Each row is a point on a landscape with many valleys, with its height.
From any point a ball takes the steepest step (drop divided by distance) to one of its 2 nearest points. It stops when none of these is lower. Distance is the straight distance between rows; heights are no part of it.
j_478 h=592: [-19  14  -1  17  12  -8 -46  26   6  14  -2 -26 -16  34  -7  -6  47  -6
  -7   9  12   8  25 -20 -14  17   9 -12  11  45  22  14   5   3 -28  34
  19  -4 -33  19  12  30  -7  13  38   3 -32   0 -10  23  13  -1  11 -11
 -45   5]
j_135 h=340: [ 16 -22  12 -36 -11  37   1  -9   9 -25  35 -32   6 -25 -36 -43   9 -25
  66  -1 -15  -3  25  -1 -13  -1 -32 -12   4  43 -26  10   5  36  19 -11
 -46 -22  -3  35  10 -22  -4  24  -1 -28  -1  12  36   3  22  36 -12  19
 -27  -3]
j_655 h=473: [-24   3 -10 -12   8   9 -14  -8 -19   3   6 -39 -13  28  16  26 -10 -25
  -5   7 -11  -5  35 -26  -6  -7   2 -10  -2  33   9 -13  13 -21  -9  35
 -16   2  -1   4  -5 -17 -11 -13  13   6  33  -2   9   3  10  22  16  13
   4  -5]
j_30 h=505: [ 17 -35 -14  10 -10  27  10  -5 -29  27  31 -22 -19 -17 -18  -3 -42 -19
   7 -13   6 -10  19  -9  -3  -8 -31 -28  12  59 -35  -9   2 -28  19  18
 -34 -11 -12   1  -2  -4 -13  -2  -9   1  46 -25  17   8  16  -7  10  15
   0 -16]
j_34 h=475: [ 20 -12  24  16 -12 -13  33 -15  15   7 -24  -8 -36   6  26  41 -39   3
  -7 -51  12   6 -24   3   5 -19 -17  18 -22   7  -7 -18   0 -13  -1 -19
 -20  15  11 -13 -10  18  27   3 -12   5   6  14  34   7  -4   8  -9  13
  14  18]
j_535 h=727: [  6   0  14  51  27   6  24  12  29  55 -44  13 -55  26   4  38 -23  39
 -40 -32   9  -8 -18   8   5 -11 -25  17   5  21  -9   7  -8 -28  10  -3
  22   7   9  14 -37  26  51  10  21  32  -4 -14  -1  13 -33  -4 -10 -11
  27  -2]
j_312 h=529: [ 28 -17  25  22 -12  13  26 -12  16  27 -16  -8 -44   8  18  37 -26  -7
  -3 -41  18  16 -19  -4   8  -2 -22   5  -7  38 -13  -6  18 -15   8  -7
 -38   4 -19   9 -30  18  19  13  -5   6 -15  -1  34  17  10   8 -10   2
  -6  36]
j_388 h=69: [ 23 -20 -20  -3   0  19 -11  11 -13 -16  40   2  21 -13 -25 -19  -1   4
  15  18   1 -22  26   3   6 -15  -3 -43  16   9 -10  -8 -18   1 -12   6
  -9  -7   9   8  28 -19 -23  -4 -16 -24  40  -1   2  -4   6   7   4  -1
  -3 -23]
j_846 h=655: [-12 -33 -35  13   7 -32  30  48 -47  18   2   0  22 -38   7  12 -41 -15
 -29 -10   1   2 -21  -4   1  21  -7  -3  -4 -26   0  17  -2 -17   1 -13
  21  12  -3 -23 -14  18   2 -55  17  27  27  13 -18  -8   4  -7   8 -23
 -16 -24]
j_884 h=483: [  3 -20 -32  54  20 -29   2  57  -5  37  35  37  34  17  24  27 -12  -8
 -26  -1  51   5 -37  29 -22  -5  18  15  17  -4   1  33  23 -35  -4 -15
  19  16   3 -38   7  14 -12   7 -10  18   5  17 -11  15 -19 -36 -15 -64
 -22 -45]
j_194 h=701: [-17  34  22 -18   4  -2 -26 -36   4 -30 -33 -25 -19  50  -4  20  27  -8
  -5   4  -9  -1  28 -37  -1  -3  26  -4 -10   4  11  -7   5   8 -30   6
   1 -10 -13  11  22   0  -9  10  13  -8 -11  29   1   8   0  17  13  18
   6  14]
j_572 h=636: [ 14   8  16  37  -4  -9  -6  11  27  25 -30  -9 -12  40  -3  24  18  -4
 -20 -19  19  19 -13  -3  -7  -9  11   8  -2  21   3  27  35  11  -8 -17
   4   3 -39   8   1  24   0  24  20  13 -51  21  22  53   2  -8   8 -35
 -36  33]
j_840 h=578: [-26   9  -6  22  17   2 -22  -5 -11  30 -19 -36 -56  31  13  28 -14 -19
 -30   0 -29  18   5 -25  -2  15 -24  13  -2  51  13   8  19 -39   5  50
   5  -5 -26   6 -54  11  22 -12  37  29  -3 -24   0  25  -5 -14  14 -19
 -17   6]
j_916 h=213: [-41  -8 -18 -31   8 -45  26 -11  -6 -17 -27  16  42  17  38  45 -35 -24
 -25 -14  -2  -8 -36  31   2  -7  -4  23   0 -36   7  -8  -6 -34  13   2
  32  29  27 -21   5 -15  19 -39   0  27  28   9 -14 -20 -40  45   7   7
  37 -36]
j_960 h=581: [ 11   3  -2   5 -16 -42  46  16 -11 -29 -13  17  22 -12  27   9 -18  14
 -13 -25   2   4 -29   8   2  -4  20   0 -34 -49  12   3 -13  21 -10 -35
  15  16  18 -33   2  22  17 -23 -17  -4 -29  19  -2  -3  -3 -18  -6   2
 -20  19]
j_325 h=542: [ 24   2  13  -6 -11 -23  16 -17  17 -28 -14  14   1  -7   6   2  -2  45
   1 -15   4   0 -21   7   1  -2  22  -1 -25 -40  16 -15 -28  26 -18 -15
   7   5  17 -25  14   9   0 -11  -9 -10  -7  14   7  -1   5   0  13  12
   4  27]
j_171 h=570: [-10  48  24 -28  15  29 -29 -30  24 -48   2   5 -13  18 -38 -45  47  -9
  64  51 -30   4  19 -25  23  10 -13  19  -6 -16  11   2  -3  34  14  24
 -13 -31 -13  59  19  -2 -13  31  35 -50 -32 -19  -7 -22  -6  43 -41  32
   5   0]
j_899 h=509: [ 65 -15   7  52  -8  18  -5  29  28  21  13   6  28 -22 -14 -26  23  12
  27  -5  54   1   1  45 -18 -22  16 -18  15  27 -22  13  15  20   6 -11
 -11  -8   1   8  21  19  -8  16 -15 -25 -23  12  32  22  -2 -10   0 -35
 -30   3]
j_82 h=403: [-10 -21   5   4   6   3   4 -23  -7  10 -10 -37 -30  -1  13  13 -30   0
 -12 -17 -14  -3  21 -14   2  -9 -16  -8 -10  20   0 -26 -19 -28  -3  31
  -1  -3  -3 -10  -9   6   8 -17  17  12  39  -3   7   0   9  27   8  16
  16   6]
j_348 h=395: [ 52 -25  19  39  13  16  40 -12  18  47  -5  16 -51 -24 -12   0 -23  47
   2 -30  32 -26   5  37 -14 -13 -22 -13  11  15 -25 -22 -26 -19  15  -9
 -10  16   6 -20   7  32  12  26 -19  -1  27 -24  25 -24   0 -10  -2  30
  45   0]
j_823 h=431: [ 22 -27   0 -16 -12  36   8  -6  -9   0  34 -33  -8 -16 -22 -15 -14 -33
  41  -9   7  -5  18 -14 -12  -3 -34 -24   4  67 -30  -5  11  -4  19   6
 -49  -9 -15  24  -9  -9 -12  12  -9 -14  16  -8  32  12  21  17   1  22
 -28   0]
j_399 h=78: [-20   5 -20 -23   2 -46  29  -1 -11 -27 -15  36  48  14  38  28 -21   8
 -26   2  -5 -11 -38  20  10   2  13  12 -13 -64  12  -8 -19 -14   1 -10
  32  25  23 -26   4 -14   4 -39 -14  17  10  10 -33 -16 -28  16   5   7
  22 -12]
j_614 h=582: [ 11   0 -28  22 -11  -1  12  43  -5  51   9 -11  20  -2 -14   5   9 -17
 -28  -3   8  25 -35 -15 -18  29 -15  15   5  28   5  30  44  17  19 -15
   4  10 -50   6 -52  -1   1   8  35  42 -52  -3   6  43  15 -19   4 -59
 -71  19]
j_859 h=302: [-16  10  24 -21 -32   9 -28 -16  16 -47  -2  20  22 -24   0 -23  29  26
  11   3 -13  18   6  21   1 -20  48  24   2 -56   6   7   7  66 -11 -50
   6 -21  37 -28  14 -22  -2   8 -48 -17 -35  28  11  -4   3 -43   0 -12
   5  12]
j_703 h=376: [ 54 -24 -15   5  12  10   7   0   4  -1  35  28   8 -24 -33 -12 -16  40
  15  20  26 -39  14  44 -13 -32  -9 -44  33  -3 -19 -15 -38 -17   2  -5
   3   7  26 -25  33  18 -22  21 -37 -26  53 -19  -2 -11 -10 -10  10  14
  41 -33]
j_881 h=683: [ 12  -5  10  45  18  -8   1  18  26  37 -28   0 -32  37   2  32  -9  24
 -36 -18  19  10 -14  -1  -1 -11 -10   7  -2  22   7  14  13 -11   0   1
  16  -1 -18  -3 -20  23  21   7  28  19 -14   6  12  42 -11 -12   1 -30
 -14  15]
j_422 h=443: [ 43 -32  40   5   3   3  28 -40  26  14   5   7 -54 -35 -32 -19 -24  41
  18 -30  10 -17  15  24 -19  -5 -33 -11  10  11 -12 -34 -22  -8  12   2
 -23   8  -3 -25  17  23   2  24 -13 -16  38 -19  42 -39  23  -1   8  34
  34   3]
j_288 h=401: [-36  43 -35 -29   8  14 -21  19 -24  -1  18 -35  33   1 -21 -46  55 -23
  17  49 -21   0  50 -33  -3  22  -3 -20  21  17  18  -1   4  25 -26  31
  -4   0  -6  52   6 -35  -7 -10  35 -10   6  -8 -18 -13  14  26   4   4
 -31 -15]
j_736 h=409: [  4  12  13 -25  -3  18 -23 -12  20 -41   2   1   3  25   0  -2  11  17
  13  18  -5 -11  20  -7  13 -22  26  -8  -6 -30   7 -13   5  29  -8 -16
 -10 -11  23  -4  30 -36 -23  12 -24 -20   8  21   5   3  -6   8   6  16
  20  -1]
j_722 h=385: [-42 -25 -16   3   0 -16   5  28 -24 -28  21   5  48 -17  30   8  -8 -30
  -9 -10  -2   9  -4   5 -13 -11  36  19 -20 -29  10  26  11  10 -13 -35
  27  12  18 -37   1  -8  -1 -14 -36   0   2  25  -2  14   4 -26  -3 -39
 -26   3]
j_2 h=610: [-25  37  23 -32  12  32 -25 -21   5 -46  -6 -22 -13  35 -28 -33  38 -32
  70  31 -37   5  54 -22  -5  -1 -19   8   3   9  -4  13  10  46   3  10
 -38 -40  -7  56   3  -9   5  31  31 -41 -33   0   5 -15  -1  54 -32  32
 -11 -12]
j_624 h=863: [-14  34  -4  -9   5 -33  32  22 -40  -7 -28 -14   3   4  13  34  -6 -17
 -33 -20  14  -2 -25 -40   2  42  -2  13  -8 -10  21 -19  12  -4  -6  -9
   3  31 -21   8 -16  21  20 -41  32  40  -5  13   2 -21   3  14  18   7
  -9  17]
j_408 h=230: [-26  13   7 -36 -23  30 -48   3  14 -32  -7   4  21 -29 -25 -59  51   0
  17  23 -17  27  23  15  17 -16  24  16  12 -45   1   3  12  84  -2 -32
   4 -30  31  -7  27 -51   6   3 -17 -16 -39  16  -2   4  18 -26 -22   2
   6  -6]
j_620 h=632: [ -2 -29 -13  39   9  15   7   0  -9  68  -2 -15 -50  -5  -8   8 -50  13
 -35 -15 -18  -5   9   0   8   3 -33  -5  12  44 -18   6   1 -47  26  30
  -5 -21  -7  -1 -37  12  18 -11  18  32  37 -39 -14  27   2 -16   0 -16
  14 -20]
j_610 h=684: [ -2 -44 -28  11   3 -22  38  21 -40  29   2  17   3 -34  16  25 -54 -14
 -26 -21  -1 -11 -19  16  11  21 -14  -6   3 -18 -19  11 -11 -39   9  -3
   2  12   5 -15  -9  16   8 -46   5  27  50   6 -18 -28  -8  11   2  -2
  28 -37]
j_424 h=477: [-34  51 -24 -43   5  22 -21  16 -11  -8   8 -13  31   1 -39 -58  71 -22
   7  43  -8   0  27 -26  16  22  14   1  11   1  18  -7  13  49 -19   7
   6   1  -7  57  23 -41  -5   0  25  -8 -32 -14 -28  -3  19  17  -7  14
 -18   6]
j_219 h=758: [-25  37  29  -3   6 -19 -10 -50 -10 -11 -44 -22 -41  28  14  40   9 -14
 -28 -15  -9   2   5 -36   5  13   1  13 -11  20   4 -28 -26 -38 -20  39
  29   6 -15  16 -17  30  30  -5  19  13  -3   9  -5 -21 -18  29   1  20
  14  23]
j_742 h=238: [-12  44 -24 -36  -9 -34  13  -6  -1 -15 -12  40  55  11  32  -2  -6  31
 -33  33 -14  -9 -46   4  28   3  25  19  -5 -86  23 -17 -10 -15   2  -4
  31  14  18 -17   8 -32 -21 -31 -11  16  -6  -7 -58  -2 -30   4  19  13
  16  12]
j_406 h=541: [-45  51 -21 -33  -4   0 -32  32 -17  -2   4 -16  25  19 -22 -21  70 -39
 -18  29  -5  -9  40 -34 -12  15  32   5  22  -4  29   5  36  42 -34  -8
  12  14  -5  19  39 -41  -6   1  20  18 -27  15 -23  15  26  -8  12  -5
 -24 -10]
j_31 h=265: [ -1  -2 -24  -9   4  18 -20  11 -22   1  27 -30  17  -7 -25 -34  19 -13
  19  19 -14  -6  38 -17  -6  11 -18 -43  14  43  -2   3 -17   4 -16  37
 -13 -12  -9  31  10  -7 -13  -8  21 -16  29  -6  -4   0  17  19   9   0
 -33 -19]
j_719 h=324: [ 43  -4 -11  -3  11  -3 -14  10  25  -2  33  39  24 -18 -15  -7  10  62
  18  32  28 -35  -4  46 -12 -18  15 -34  22 -29   8  -6 -41 -10  -7  -4
  19  10  47 -38  22  13 -26  18 -35 -19  34  -2 -30   4 -19 -14  15   0
  37 -27]
j_709 h=435: [-33 -38 -19  31  17 -29  -8  39   0   2  27  15  29   5  30  17 -17 -14
 -13  -6  19   7 -15  27 -20 -21  26  24  -2 -16  14  34  11 -18  -8 -18
  38  10  20 -52  10  10  -5   7 -30   0  13  24  -9  28  -9 -31  -6 -48
 -20 -27]
j_596 h=487: [ 32 -43  27  -2 -10   9  19 -25  11  -2  25 -15 -32 -37 -39 -32 -32  17
  31 -22   0  -5  25  18 -17 -24 -33 -22  10  22 -23 -16  -8   1  22   1
 -36 -13  -8 -18  18  -2 -14  18 -19 -24  46  -6  44 -18  34  -1   9  23
   7  -1]
j_925 h=373: [ -4   4  47 -17  10   3 -19 -49  12 -46  -8 -10 -18   4  -6   7  35 -29
  38  -7  13   8   4 -18  -7  41 -28   1 -14  39  -1 -26 -22  -3   0  30
 -12 -11 -43  46 -13  35  -7  29  13 -36 -25 -18   0 -37  28  25 -25  28
  -1  38]
j_962 h=788: [-33  28  12  12  13 -18 -13  -1 -25  15 -38 -19 -48  18  16  41  12 -13
 -44  -9  -8   2  -6 -38   5  38  -8  12   8  23   4  -7 -10 -44  -2  50
  37  17 -25  19 -34  50  36 -22  38  38 -12  -4 -10 -31 -26   9   9   1
   2  12]
j_843 h=115: [ -8   0  -1 -34  -9  40 -30   8  10 -28  18 -11  21 -27 -38 -62  44 -10
  45  20 -23  11  33   9   9  -7  -2  -1   6  -9 -10  14   1  74   5 -20
 -14 -25  24  26  29 -46   7   7  -2 -23 -21  19  10   6  17  14 -24   4
 -11 -15]
j_89 h=499: [ 28  20  28 -23  -7 -12   2 -48  38 -32 -18  19  -6  -9 -17  -8  18  45
  22  -9   7   2 -24 -10   3  25  10   4 -24 -25  22 -27 -32  24 -14   1
  -9 -11  -8   0  20  13 -13   9  10 -25 -20  -9  10 -20  18  10   5  24
  15  41]
j_621 h=608: [ 15 -10 -26  42   4   2  -2  43 -11  50  13   5  -4  14  -2  32 -10  -6
 -36   2  12  11 -27 -10  -8  22 -16   9  12  32   3  27  37 -15  20   3
  -8   3 -32  -1 -47  -4   3 -12  34  43  -4  -7   7  35   2 -30   4 -57
 -38 -11]
j_821 h=466: [-26  17  -6 -18  -1  -5 -23  10  -3 -27  -2  -2  23  35  11  18  26 -17
 -20  13  -7  -9  19 -17  -1  -6  44   3  -3 -27  20   6  25  23 -23 -20
  12   8  12  -7  40 -32 -23   0 -16   7  -2  35 -13  20  -1  -4  17  -7
   2  -5]
j_534 h=583: [ 19   8  26  11 -11   2   8 -14  11  11 -31 -16 -24  25  11  38   5 -20
   0 -32  19  20 -19 -14   2   9  -2   4 -10  34  -2  12  28   3  -3 -11
 -28  13 -38  21 -14  26   3  22   0   6 -43  21  27  26  11  13   4  -5
 -26  47]
j_471 h=647: [-17  -2 -19  33  16  18 -15   0  -9  59   3  -9 -62  20   4  22 -24   6
 -39   4 -32   3   9 -13   1  21 -31   5  18  58  -7   6  18 -54  24  47
  -3 -20 -15   9 -64   5  29 -12  29  42   9 -56 -16  23  -8 -26   0 -30
   0 -18]
j_196 h=845: [-28  19 -22  -9  10 -48  19  46 -24   4 -40 -10  13   4  12  44 -23 -16
 -44  -9   5 -15 -30 -26   2  24  -5  18   3 -25  21  -4   4 -23   3  -6
  38  29  -2  -4  -2  26  24 -52  51  46   0  11  -7 -22 -19   5  19   4
  -6 -12]
j_256 h=321: [-28 -19   0  -3  -1 -17  26  -2 -32 -42  30  34  59 -34  36 -20 -10  -6
   7   1 -18   9  -8  18   2 -12  31   1 -22 -63   2  12 -16   6  -8 -40
  13   7  13 -32 -20 -12  -4 -23 -63 -14   9   3 -20 -21   3 -24 -15 -20
  -7  10]
j_942 h=478: [ 20 -14  -2  11 -23  24 -30  30  19   1  23  -4  41 -42 -25 -36  46 -15
  34  -2  34   7  18  29 -17 -13  22  -5  14  29 -23  30   8  48   0 -26
  -1  -2  17   8  36  -5   6  13 -18 -12 -41  32  20  25  13 -11 -13 -30
 -44  -5]
j_514 h=820: [-33  15 -11  14  15 -31  -9  42  -7  41 -43  -4 -30  19  13  53 -10  -3
 -51 -11  -5 -21 -23 -26   8  24 -20  30  23   4  11  14   1 -48  10  21
  41  25  -7  13 -24  38  33 -35  56  57   1   1 -10 -20 -36   0  10  -8
   7 -23]
j_359 h=493: [-23   2   9  24  14  18 -32 -26   5  25 -16 -35 -70  42   6  10  -4 -10
  -4  -1 -18  27  26  -6  -9  -1 -25  -5   1  72 -10   9  21 -35   4  57
 -11 -22 -24  13 -50  16  19  22  17  -5 -19 -39   7  24  -2 -17   2  -5
 -11  16]
j_443 h=469: [  8  54  16 -41 -17  11 -30 -41  40 -19 -23   2   1 -13 -11 -67  17  41
  14  43 -25  27 -29 -19  39  -1  20  29 -17 -61  29 -32  -8  13  -4   7
   8 -29  -2   5  25 -27 -34  16  16 -21 -22 -17 -12  -8 -12   3  10  31
  35  33]
j_235 h=359: [  2  21  23 -25 -18   8 -18 -20  20 -49   0  31  24  18  18  -8   6  26
   9  20  -9  -1  -9  10  14 -18  42  12 -12 -64   6   0   8  37  -2 -38
  -6  -8  31 -15  20 -42 -25  16 -53 -15  -7  22  -8   4 -22 -22   7  12
  27   5]
j_525 h=454: [ 66 -26   7  47   9  25  19   7  17  31   8  10 -14 -12 -14  -6  -9  32
  14 -12  50 -12   4  37 -13 -21  -9 -30  12  31 -28  -7  -1  -5  12  -3
 -19  -2  -1   0  11  28  -4  19 -16 -18  12 -11  38   4  -1 -11   2   2
   5   5]
j_484 h=245: [ 11 -26  10 -29  -1   0  21 -33  21 -12  23  28   2   4   5  -1 -34  40
  15  13   2 -32  -2  37   0 -38 -11  -4  10 -32 -14 -40 -27 -19  17 -10
   1  18  24 -43  13 -26 -11  22 -47 -13  53 -26  -7 -33  -5  13   5  42
  74 -14]
j_827 h=416: [-13  52  -4 -37 -17   0 -26 -25  19 -17 -25  -7  19  -3   4 -51  21  32
 -18  42 -29  18 -14  -8  35 -19  40  27  -7 -71  29 -27  -4  23 -18 -15
  26 -27  10  -9  28 -40 -24  -2  10  -7 -24  -7 -28  12  -7  -3  15  15
  23  25]
j_332 h=568: [ 11 -23  -8  21 -11  30  13  -8 -40  53  15 -10 -48 -24  -2   8 -39 -22
 -13 -25  -2  -5   6 -18   7  29 -33  -9  16  63 -33 -13   1 -51  21  20
 -39  -9 -26  19 -33  13   7 -10   5  30  36 -41   2 -14   9  -8   6  13
  13 -13]
j_657 h=342: [ -9  44 -20 -32  -5  -4 -12 -10   0  -6  -6   7  44  -9  32 -44   8  25
 -24  57 -22   7 -24  -5  51 -12  25  18  -5 -74  25 -31  -1 -15  -1  -1
  26   5   6  -5  15 -44 -42 -13  -9   9  -4  -8 -45  -3 -20   4  15  12
  22  23]
j_521 h=327: [ 26   4  15  16 -25  -9  19 -12  -6 -34  38  63  45 -42  24 -28  14  33
  37   6   0  -7  -5  42 -18 -12  45 -21 -14 -47   0  24 -19  24  -2 -33
  -5   3  36 -38  -7  11  -6   4 -73 -33 -31   2   7 -24  -1 -58 -17 -14
  -5  13]
j_289 h=315: [  2 -43   2  15   1  -2  11   4  -9   9   4 -29  -8 -21   1  -3 -30   6
  -7 -23  -6  10   5   1  -1 -10  -8 -13 -14   8   0   2  -9  -2   3   6
  -3  -6  -1 -21  -4   3  -4 -20   4   2  36  12   9  18  22   2  12 -10
 -12   6]
j_364 h=246: [-15 -11  24  -7  17  15 -29 -22 -13 -27   7 -24 -27   5  -3  -5  28 -43
  44  -3   4  20  11  -5 -21  39 -43 -14  -7  81 -21   3  -5 -14  19  54
 -11 -11 -49  60 -32  42  -1  25  11 -28 -31 -28  -3 -27  10  13 -18  18
 -16  25]
j_284 h=386: [-24  -4  19  13  19  11 -32 -20 -17   2 -13 -28 -52  18   9   5  19 -29
   5  -8  -6  36   7  -9 -12  33 -28 -12  -5  74 -14   8   8 -28   5  69
   0 -11 -48  35 -48  39  12  18  16  -7 -31 -33  -6 -10   2  -3  -5  -2
 -14  29]
j_254 h=713: [  7 -38 -18  30  -3   1  45  19 -26  49   4  11 -23 -19  16  39 -60 -24
 -25 -33   4   2 -27   1  16  17 -22  14  -5  17 -21  13  19 -39  26 -14
 -29  11   3   0 -37   8  18 -29  10  33  27 -15   2  -5  -7  -9 -11  -5
  20 -25]
j_367 h=216: [  2 -46 -18  10   1   3   2  14 -24  -4  35  -8  24 -23   2  -1 -24  -5
   1  -5   2  -3   8  11  -7 -18   7 -24   1   1 -10   7  -6  -4  -5  -2
   1  -3  12 -24  11 -11 -22 -13 -28 -10  46  11  -3   5  14  -6   7 -16
  -6 -16]
j_88 h=441: [ 16   5  49 -17  12   1 -20 -61  40 -42  -8   8 -27  -2 -27  -1  27  19
  40   2  10  -7   1 -10  -3  27 -12   0 -13  12  12 -25 -36   4   3  34
  -5 -17 -24  23  11  35  -9  28  21 -39 -14 -23  13 -43  15  16 -16  30
  17  31]
j_603 h=642: [-29  24   8 -12   6  19 -49   3  20 -20 -10 -33 -15  27 -25 -27  36 -13
  56  17 -32  10  71  -5 -20 -10  -2  -8  15  12   6  25   7  56 -14  13
 -24 -46  19  30  20  -1   5  23  40 -33 -25   8   6   6   8  31 -12  15
 -22 -30]
j_365 h=495: [ 12 -22 -34  18 -16   1  46  40 -31  38   6 -20  21 -39  -8  -4 -17 -27
 -15 -20   5  27 -35 -16  -8  31 -15   4 -10  18  -5  30  29  15  18 -23
  -4  19 -28  -5 -54  10   4 -15  18  26 -23   7  -1  20  24 -15   5 -40
 -61  14]
j_734 h=319: [-33  -9  -5 -10  10 -28  20 -11   4  11 -32  -2  -5  38  28  59 -40 -19
 -26 -35   0 -19 -26  18   1 -26  -5  37  -3   5  -3  -7  -4 -39   8   5
  26  29  29 -16   9  -3  24 -15   0  26  27   3  -3   4 -34  35   9  17
  43 -28]
j_278 h=250: [ 26 -20  21 -40 -11  31  -1 -17  19 -38  36  -4  12 -45 -47 -69  17  -5
  65  11 -29  -1  17  14  -1  -4 -32   1   8  -1 -18   3  -3  53  24 -28
 -37 -23   0  26  26 -38  -8  19  -9 -36   2  13  33 -19  24  27 -22   9
 -12 -10]
j_989 h=383: [ 49  -9  -5  23 -21   0  12  15  -2 -12  27  40  43 -49   1 -27  22  17
  26  -5  29  -4  -6  34 -13  -5  36 -32  -7 -17 -12  17 -16  32 -12 -27
  -3   5  21 -20  22  12  -8   1 -43 -24 -31  10   8  -7   9 -34  -8 -22
 -27  11]
j_183 h=743: [ 19 -29   0  52   9   8  53  23  11  65 -18  28 -39  -2  10  35 -50  21
 -31 -35   5  -7 -19  17  12  -2 -28   6  -2  13 -23  11   6 -29  22 -20
 -13   0  10  10 -40  14  42  -6  15  33   4 -19   2   3 -21 -13 -25 -12
  30 -15]
j_381 h=259: [ 24  -1 -27 -18   6  -7  -6   0   5  -4  23  50  33  10   6  18  -1  42
   0  23  16 -37 -17  23  11  -3  20 -26  11 -35   3 -10 -32 -16  -4   9
  12  15  32 -21  21 -11 -26   1 -36  -9  29  -5 -32 -11 -23   3  11   7
  35 -16]
j_267 h=414: [  4  12  22  12  -2 -28  28 -14  14  10 -56  -4 -34  21  19  49 -34   8
 -15 -50   4 -11 -32   3   8 -25 -16  29 -22   2  -5 -14 -24 -23  -5 -12
  16  24  22  -3  -3  19  44  -7   4  15  10  14  11   5 -30  12   1  23
  26  -6]
j_61 h=543: [  9 -18 -30  51  16 -18  13  51   3  53  18  40   8  33   6  53 -27  -4
 -46   0  30   4 -35  14 -14   2 -10  22  17   9   1  32  42 -33  23 -12
   1   7  -7 -17 -30  -3   9  -4  22  39   5  -6   3  27 -21 -35 -18 -63
  -7 -40]
j_934 h=318: [ 19 -49 -14   2   5  -1  32 -11  -9  23  23  22  -5 -16  -8   8 -43  25
  -1 -12  18 -31   6  39  -6 -28 -12 -20  21  -4 -30 -15 -37 -30  12  -4
   4  14  19 -39  19   8  -8  13 -44  -5  59 -26  -6 -24  -2   2   2  28
  61 -27]
j_577 h=507: [-54  37 -20 -29 -10 -11 -26  26 -17 -18   3   1  36  19   6  -4  48 -41
 -39  22 -13  -4  26 -21 -10  -1  48  24  15 -37  27   4  38  35 -32 -30
  27  12   4 -13  48 -46 -10   1  -2  23 -19  31 -24  23  20 -27  10 -17
  -7  -7]
j_483 h=254: [  5  -1  10   0 -11 -19  29 -21 -17 -38  39  68  54 -16  45 -19 -11  14
  20  19 -16  -4 -31  29   7   0  31  -9 -26 -76   1  11 -23  -1  -1 -30
  -4   6  23 -29 -21 -12 -13  -4 -77 -25  -1  -8 -25 -30 -11 -41 -23   4
  13   6]
j_327 h=731: [-18  49  40 -21  -1  -7 -18 -74   2 -35 -37 -31 -31  41   9  23  13 -16
  -4   1  -8   7  23 -35  -1  -7  -1  14 -16   8  -1 -43 -14 -30 -27  22
   2 -15 -17  13  -7  -1  15  14  15 -11   7  16   8 -17  -2  39  -7  30
  28  20]
j_309 h=672: [-32  41   4 -24   6  18 -37 -12   4 -23 -22 -29 -10  50  -6  -3  35 -28
  18  30 -29   1  68 -36  -5 -16  17 -13   9  -4  15   4  24  25 -27  10
 -19 -25   5  24  21 -27 -13  15  22 -20  -8  19  -2   4  -3  24   5  18
  -4 -19]
j_437 h=520: [ -2  57   9 -35  -4  28 -39 -18  34 -28 -14   5  -2  -2 -34 -66  40  13
  36  50 -26  15  -2 -26  45   8  13  18  -9 -40  25  -9   2  36   5  12
  -2 -29  -2  39  35 -23 -28  20  23 -33 -36 -20 -14  -4  -7  14 -13  28
  20  15]
j_136 h=144: [ 21   3  -6 -35  -1   2   5 -28  23  -4  22  53  29  16  24  -2 -20  32
  12  39  -3 -29 -29  26  33 -16  -4  -3   3 -55  -8 -30 -19 -34  21  10
   1  20  19 -23   9 -42 -29  17 -43 -12  42 -25 -32 -28 -30  14   7  32
  63 -12]
j_63 h=433: [ 36  -9   3 -10 -29  18   5   6  15 -17  20  19  43 -51 -18 -34  38  -2
  40  -5  23   4  -2  27 -11   3  21 -19  -1   1 -18  18  -5  57  -1 -35
 -17   5  12  12  31  -5  -5  13 -31 -25 -45  16  25  -4  20  -3 -12 -11
 -32  23]
j_358 h=618: [ -8 -26 -14   9  -7 -43  56  44 -27 -13 -17  -2  27 -39  17   1 -42 -20
 -15 -26  -3  20 -25  -3   0  -1  -5   0 -32 -37   8  12   0   3   1 -36
  19  14   8 -28 -20  26  21 -41   2   7 -10  17  -3  -5  -2 -21  -8 -13
 -32   3]
j_370 h=411: [  3 -29 -18  10  -7   3  16  28 -24  14  10 -28  17 -24   2  -1  -6 -18
 -11 -20   8  19 -11 -14  -5  13   5  -4 -16  17   4  16  11  18  -4 -10
   0  12 -11  -7 -15  -1  -7 -15   4  13  -6  17   5  22  27  -5  12 -26
 -46  16]
j_230 h=539: [-27  12 -14   6   7 -12 -30  22  -8  12  -2 -36 -10  36  11  24  18 -24
 -19   7  -8  -1  23 -29 -14   3  15   2   4  24  29  13  21  -4 -26  20
  11   4 -11  -5   9  -1 -13  -2  29  18   1  20   1  30  11  -2  23 -12
 -26  -4]

Call two points neighbours if one is among the 2 nearest of the other. Go from one point of each pair to the other, from neighbour to neighbour, staying as low as possible. Name the highest point that can't be avoided.
j_348 / j_483 | j_899
j_364 / j_483 | j_471
j_388 / j_348 | j_406
j_348 / j_843 | j_30
j_348 / j_399 | j_572

Two balls start at each pair of points below. Name the first point that both come to, or write none.
j_230 / j_614 | j_289
j_219 / j_535 | j_399
j_881 / j_514 | j_399

Where does a ball stop that starts at each point below?
j_183 | j_364
j_196 | j_399
j_620 | j_843
j_478 | j_388
j_577 | j_843
j_624 | j_399
j_171 | j_399
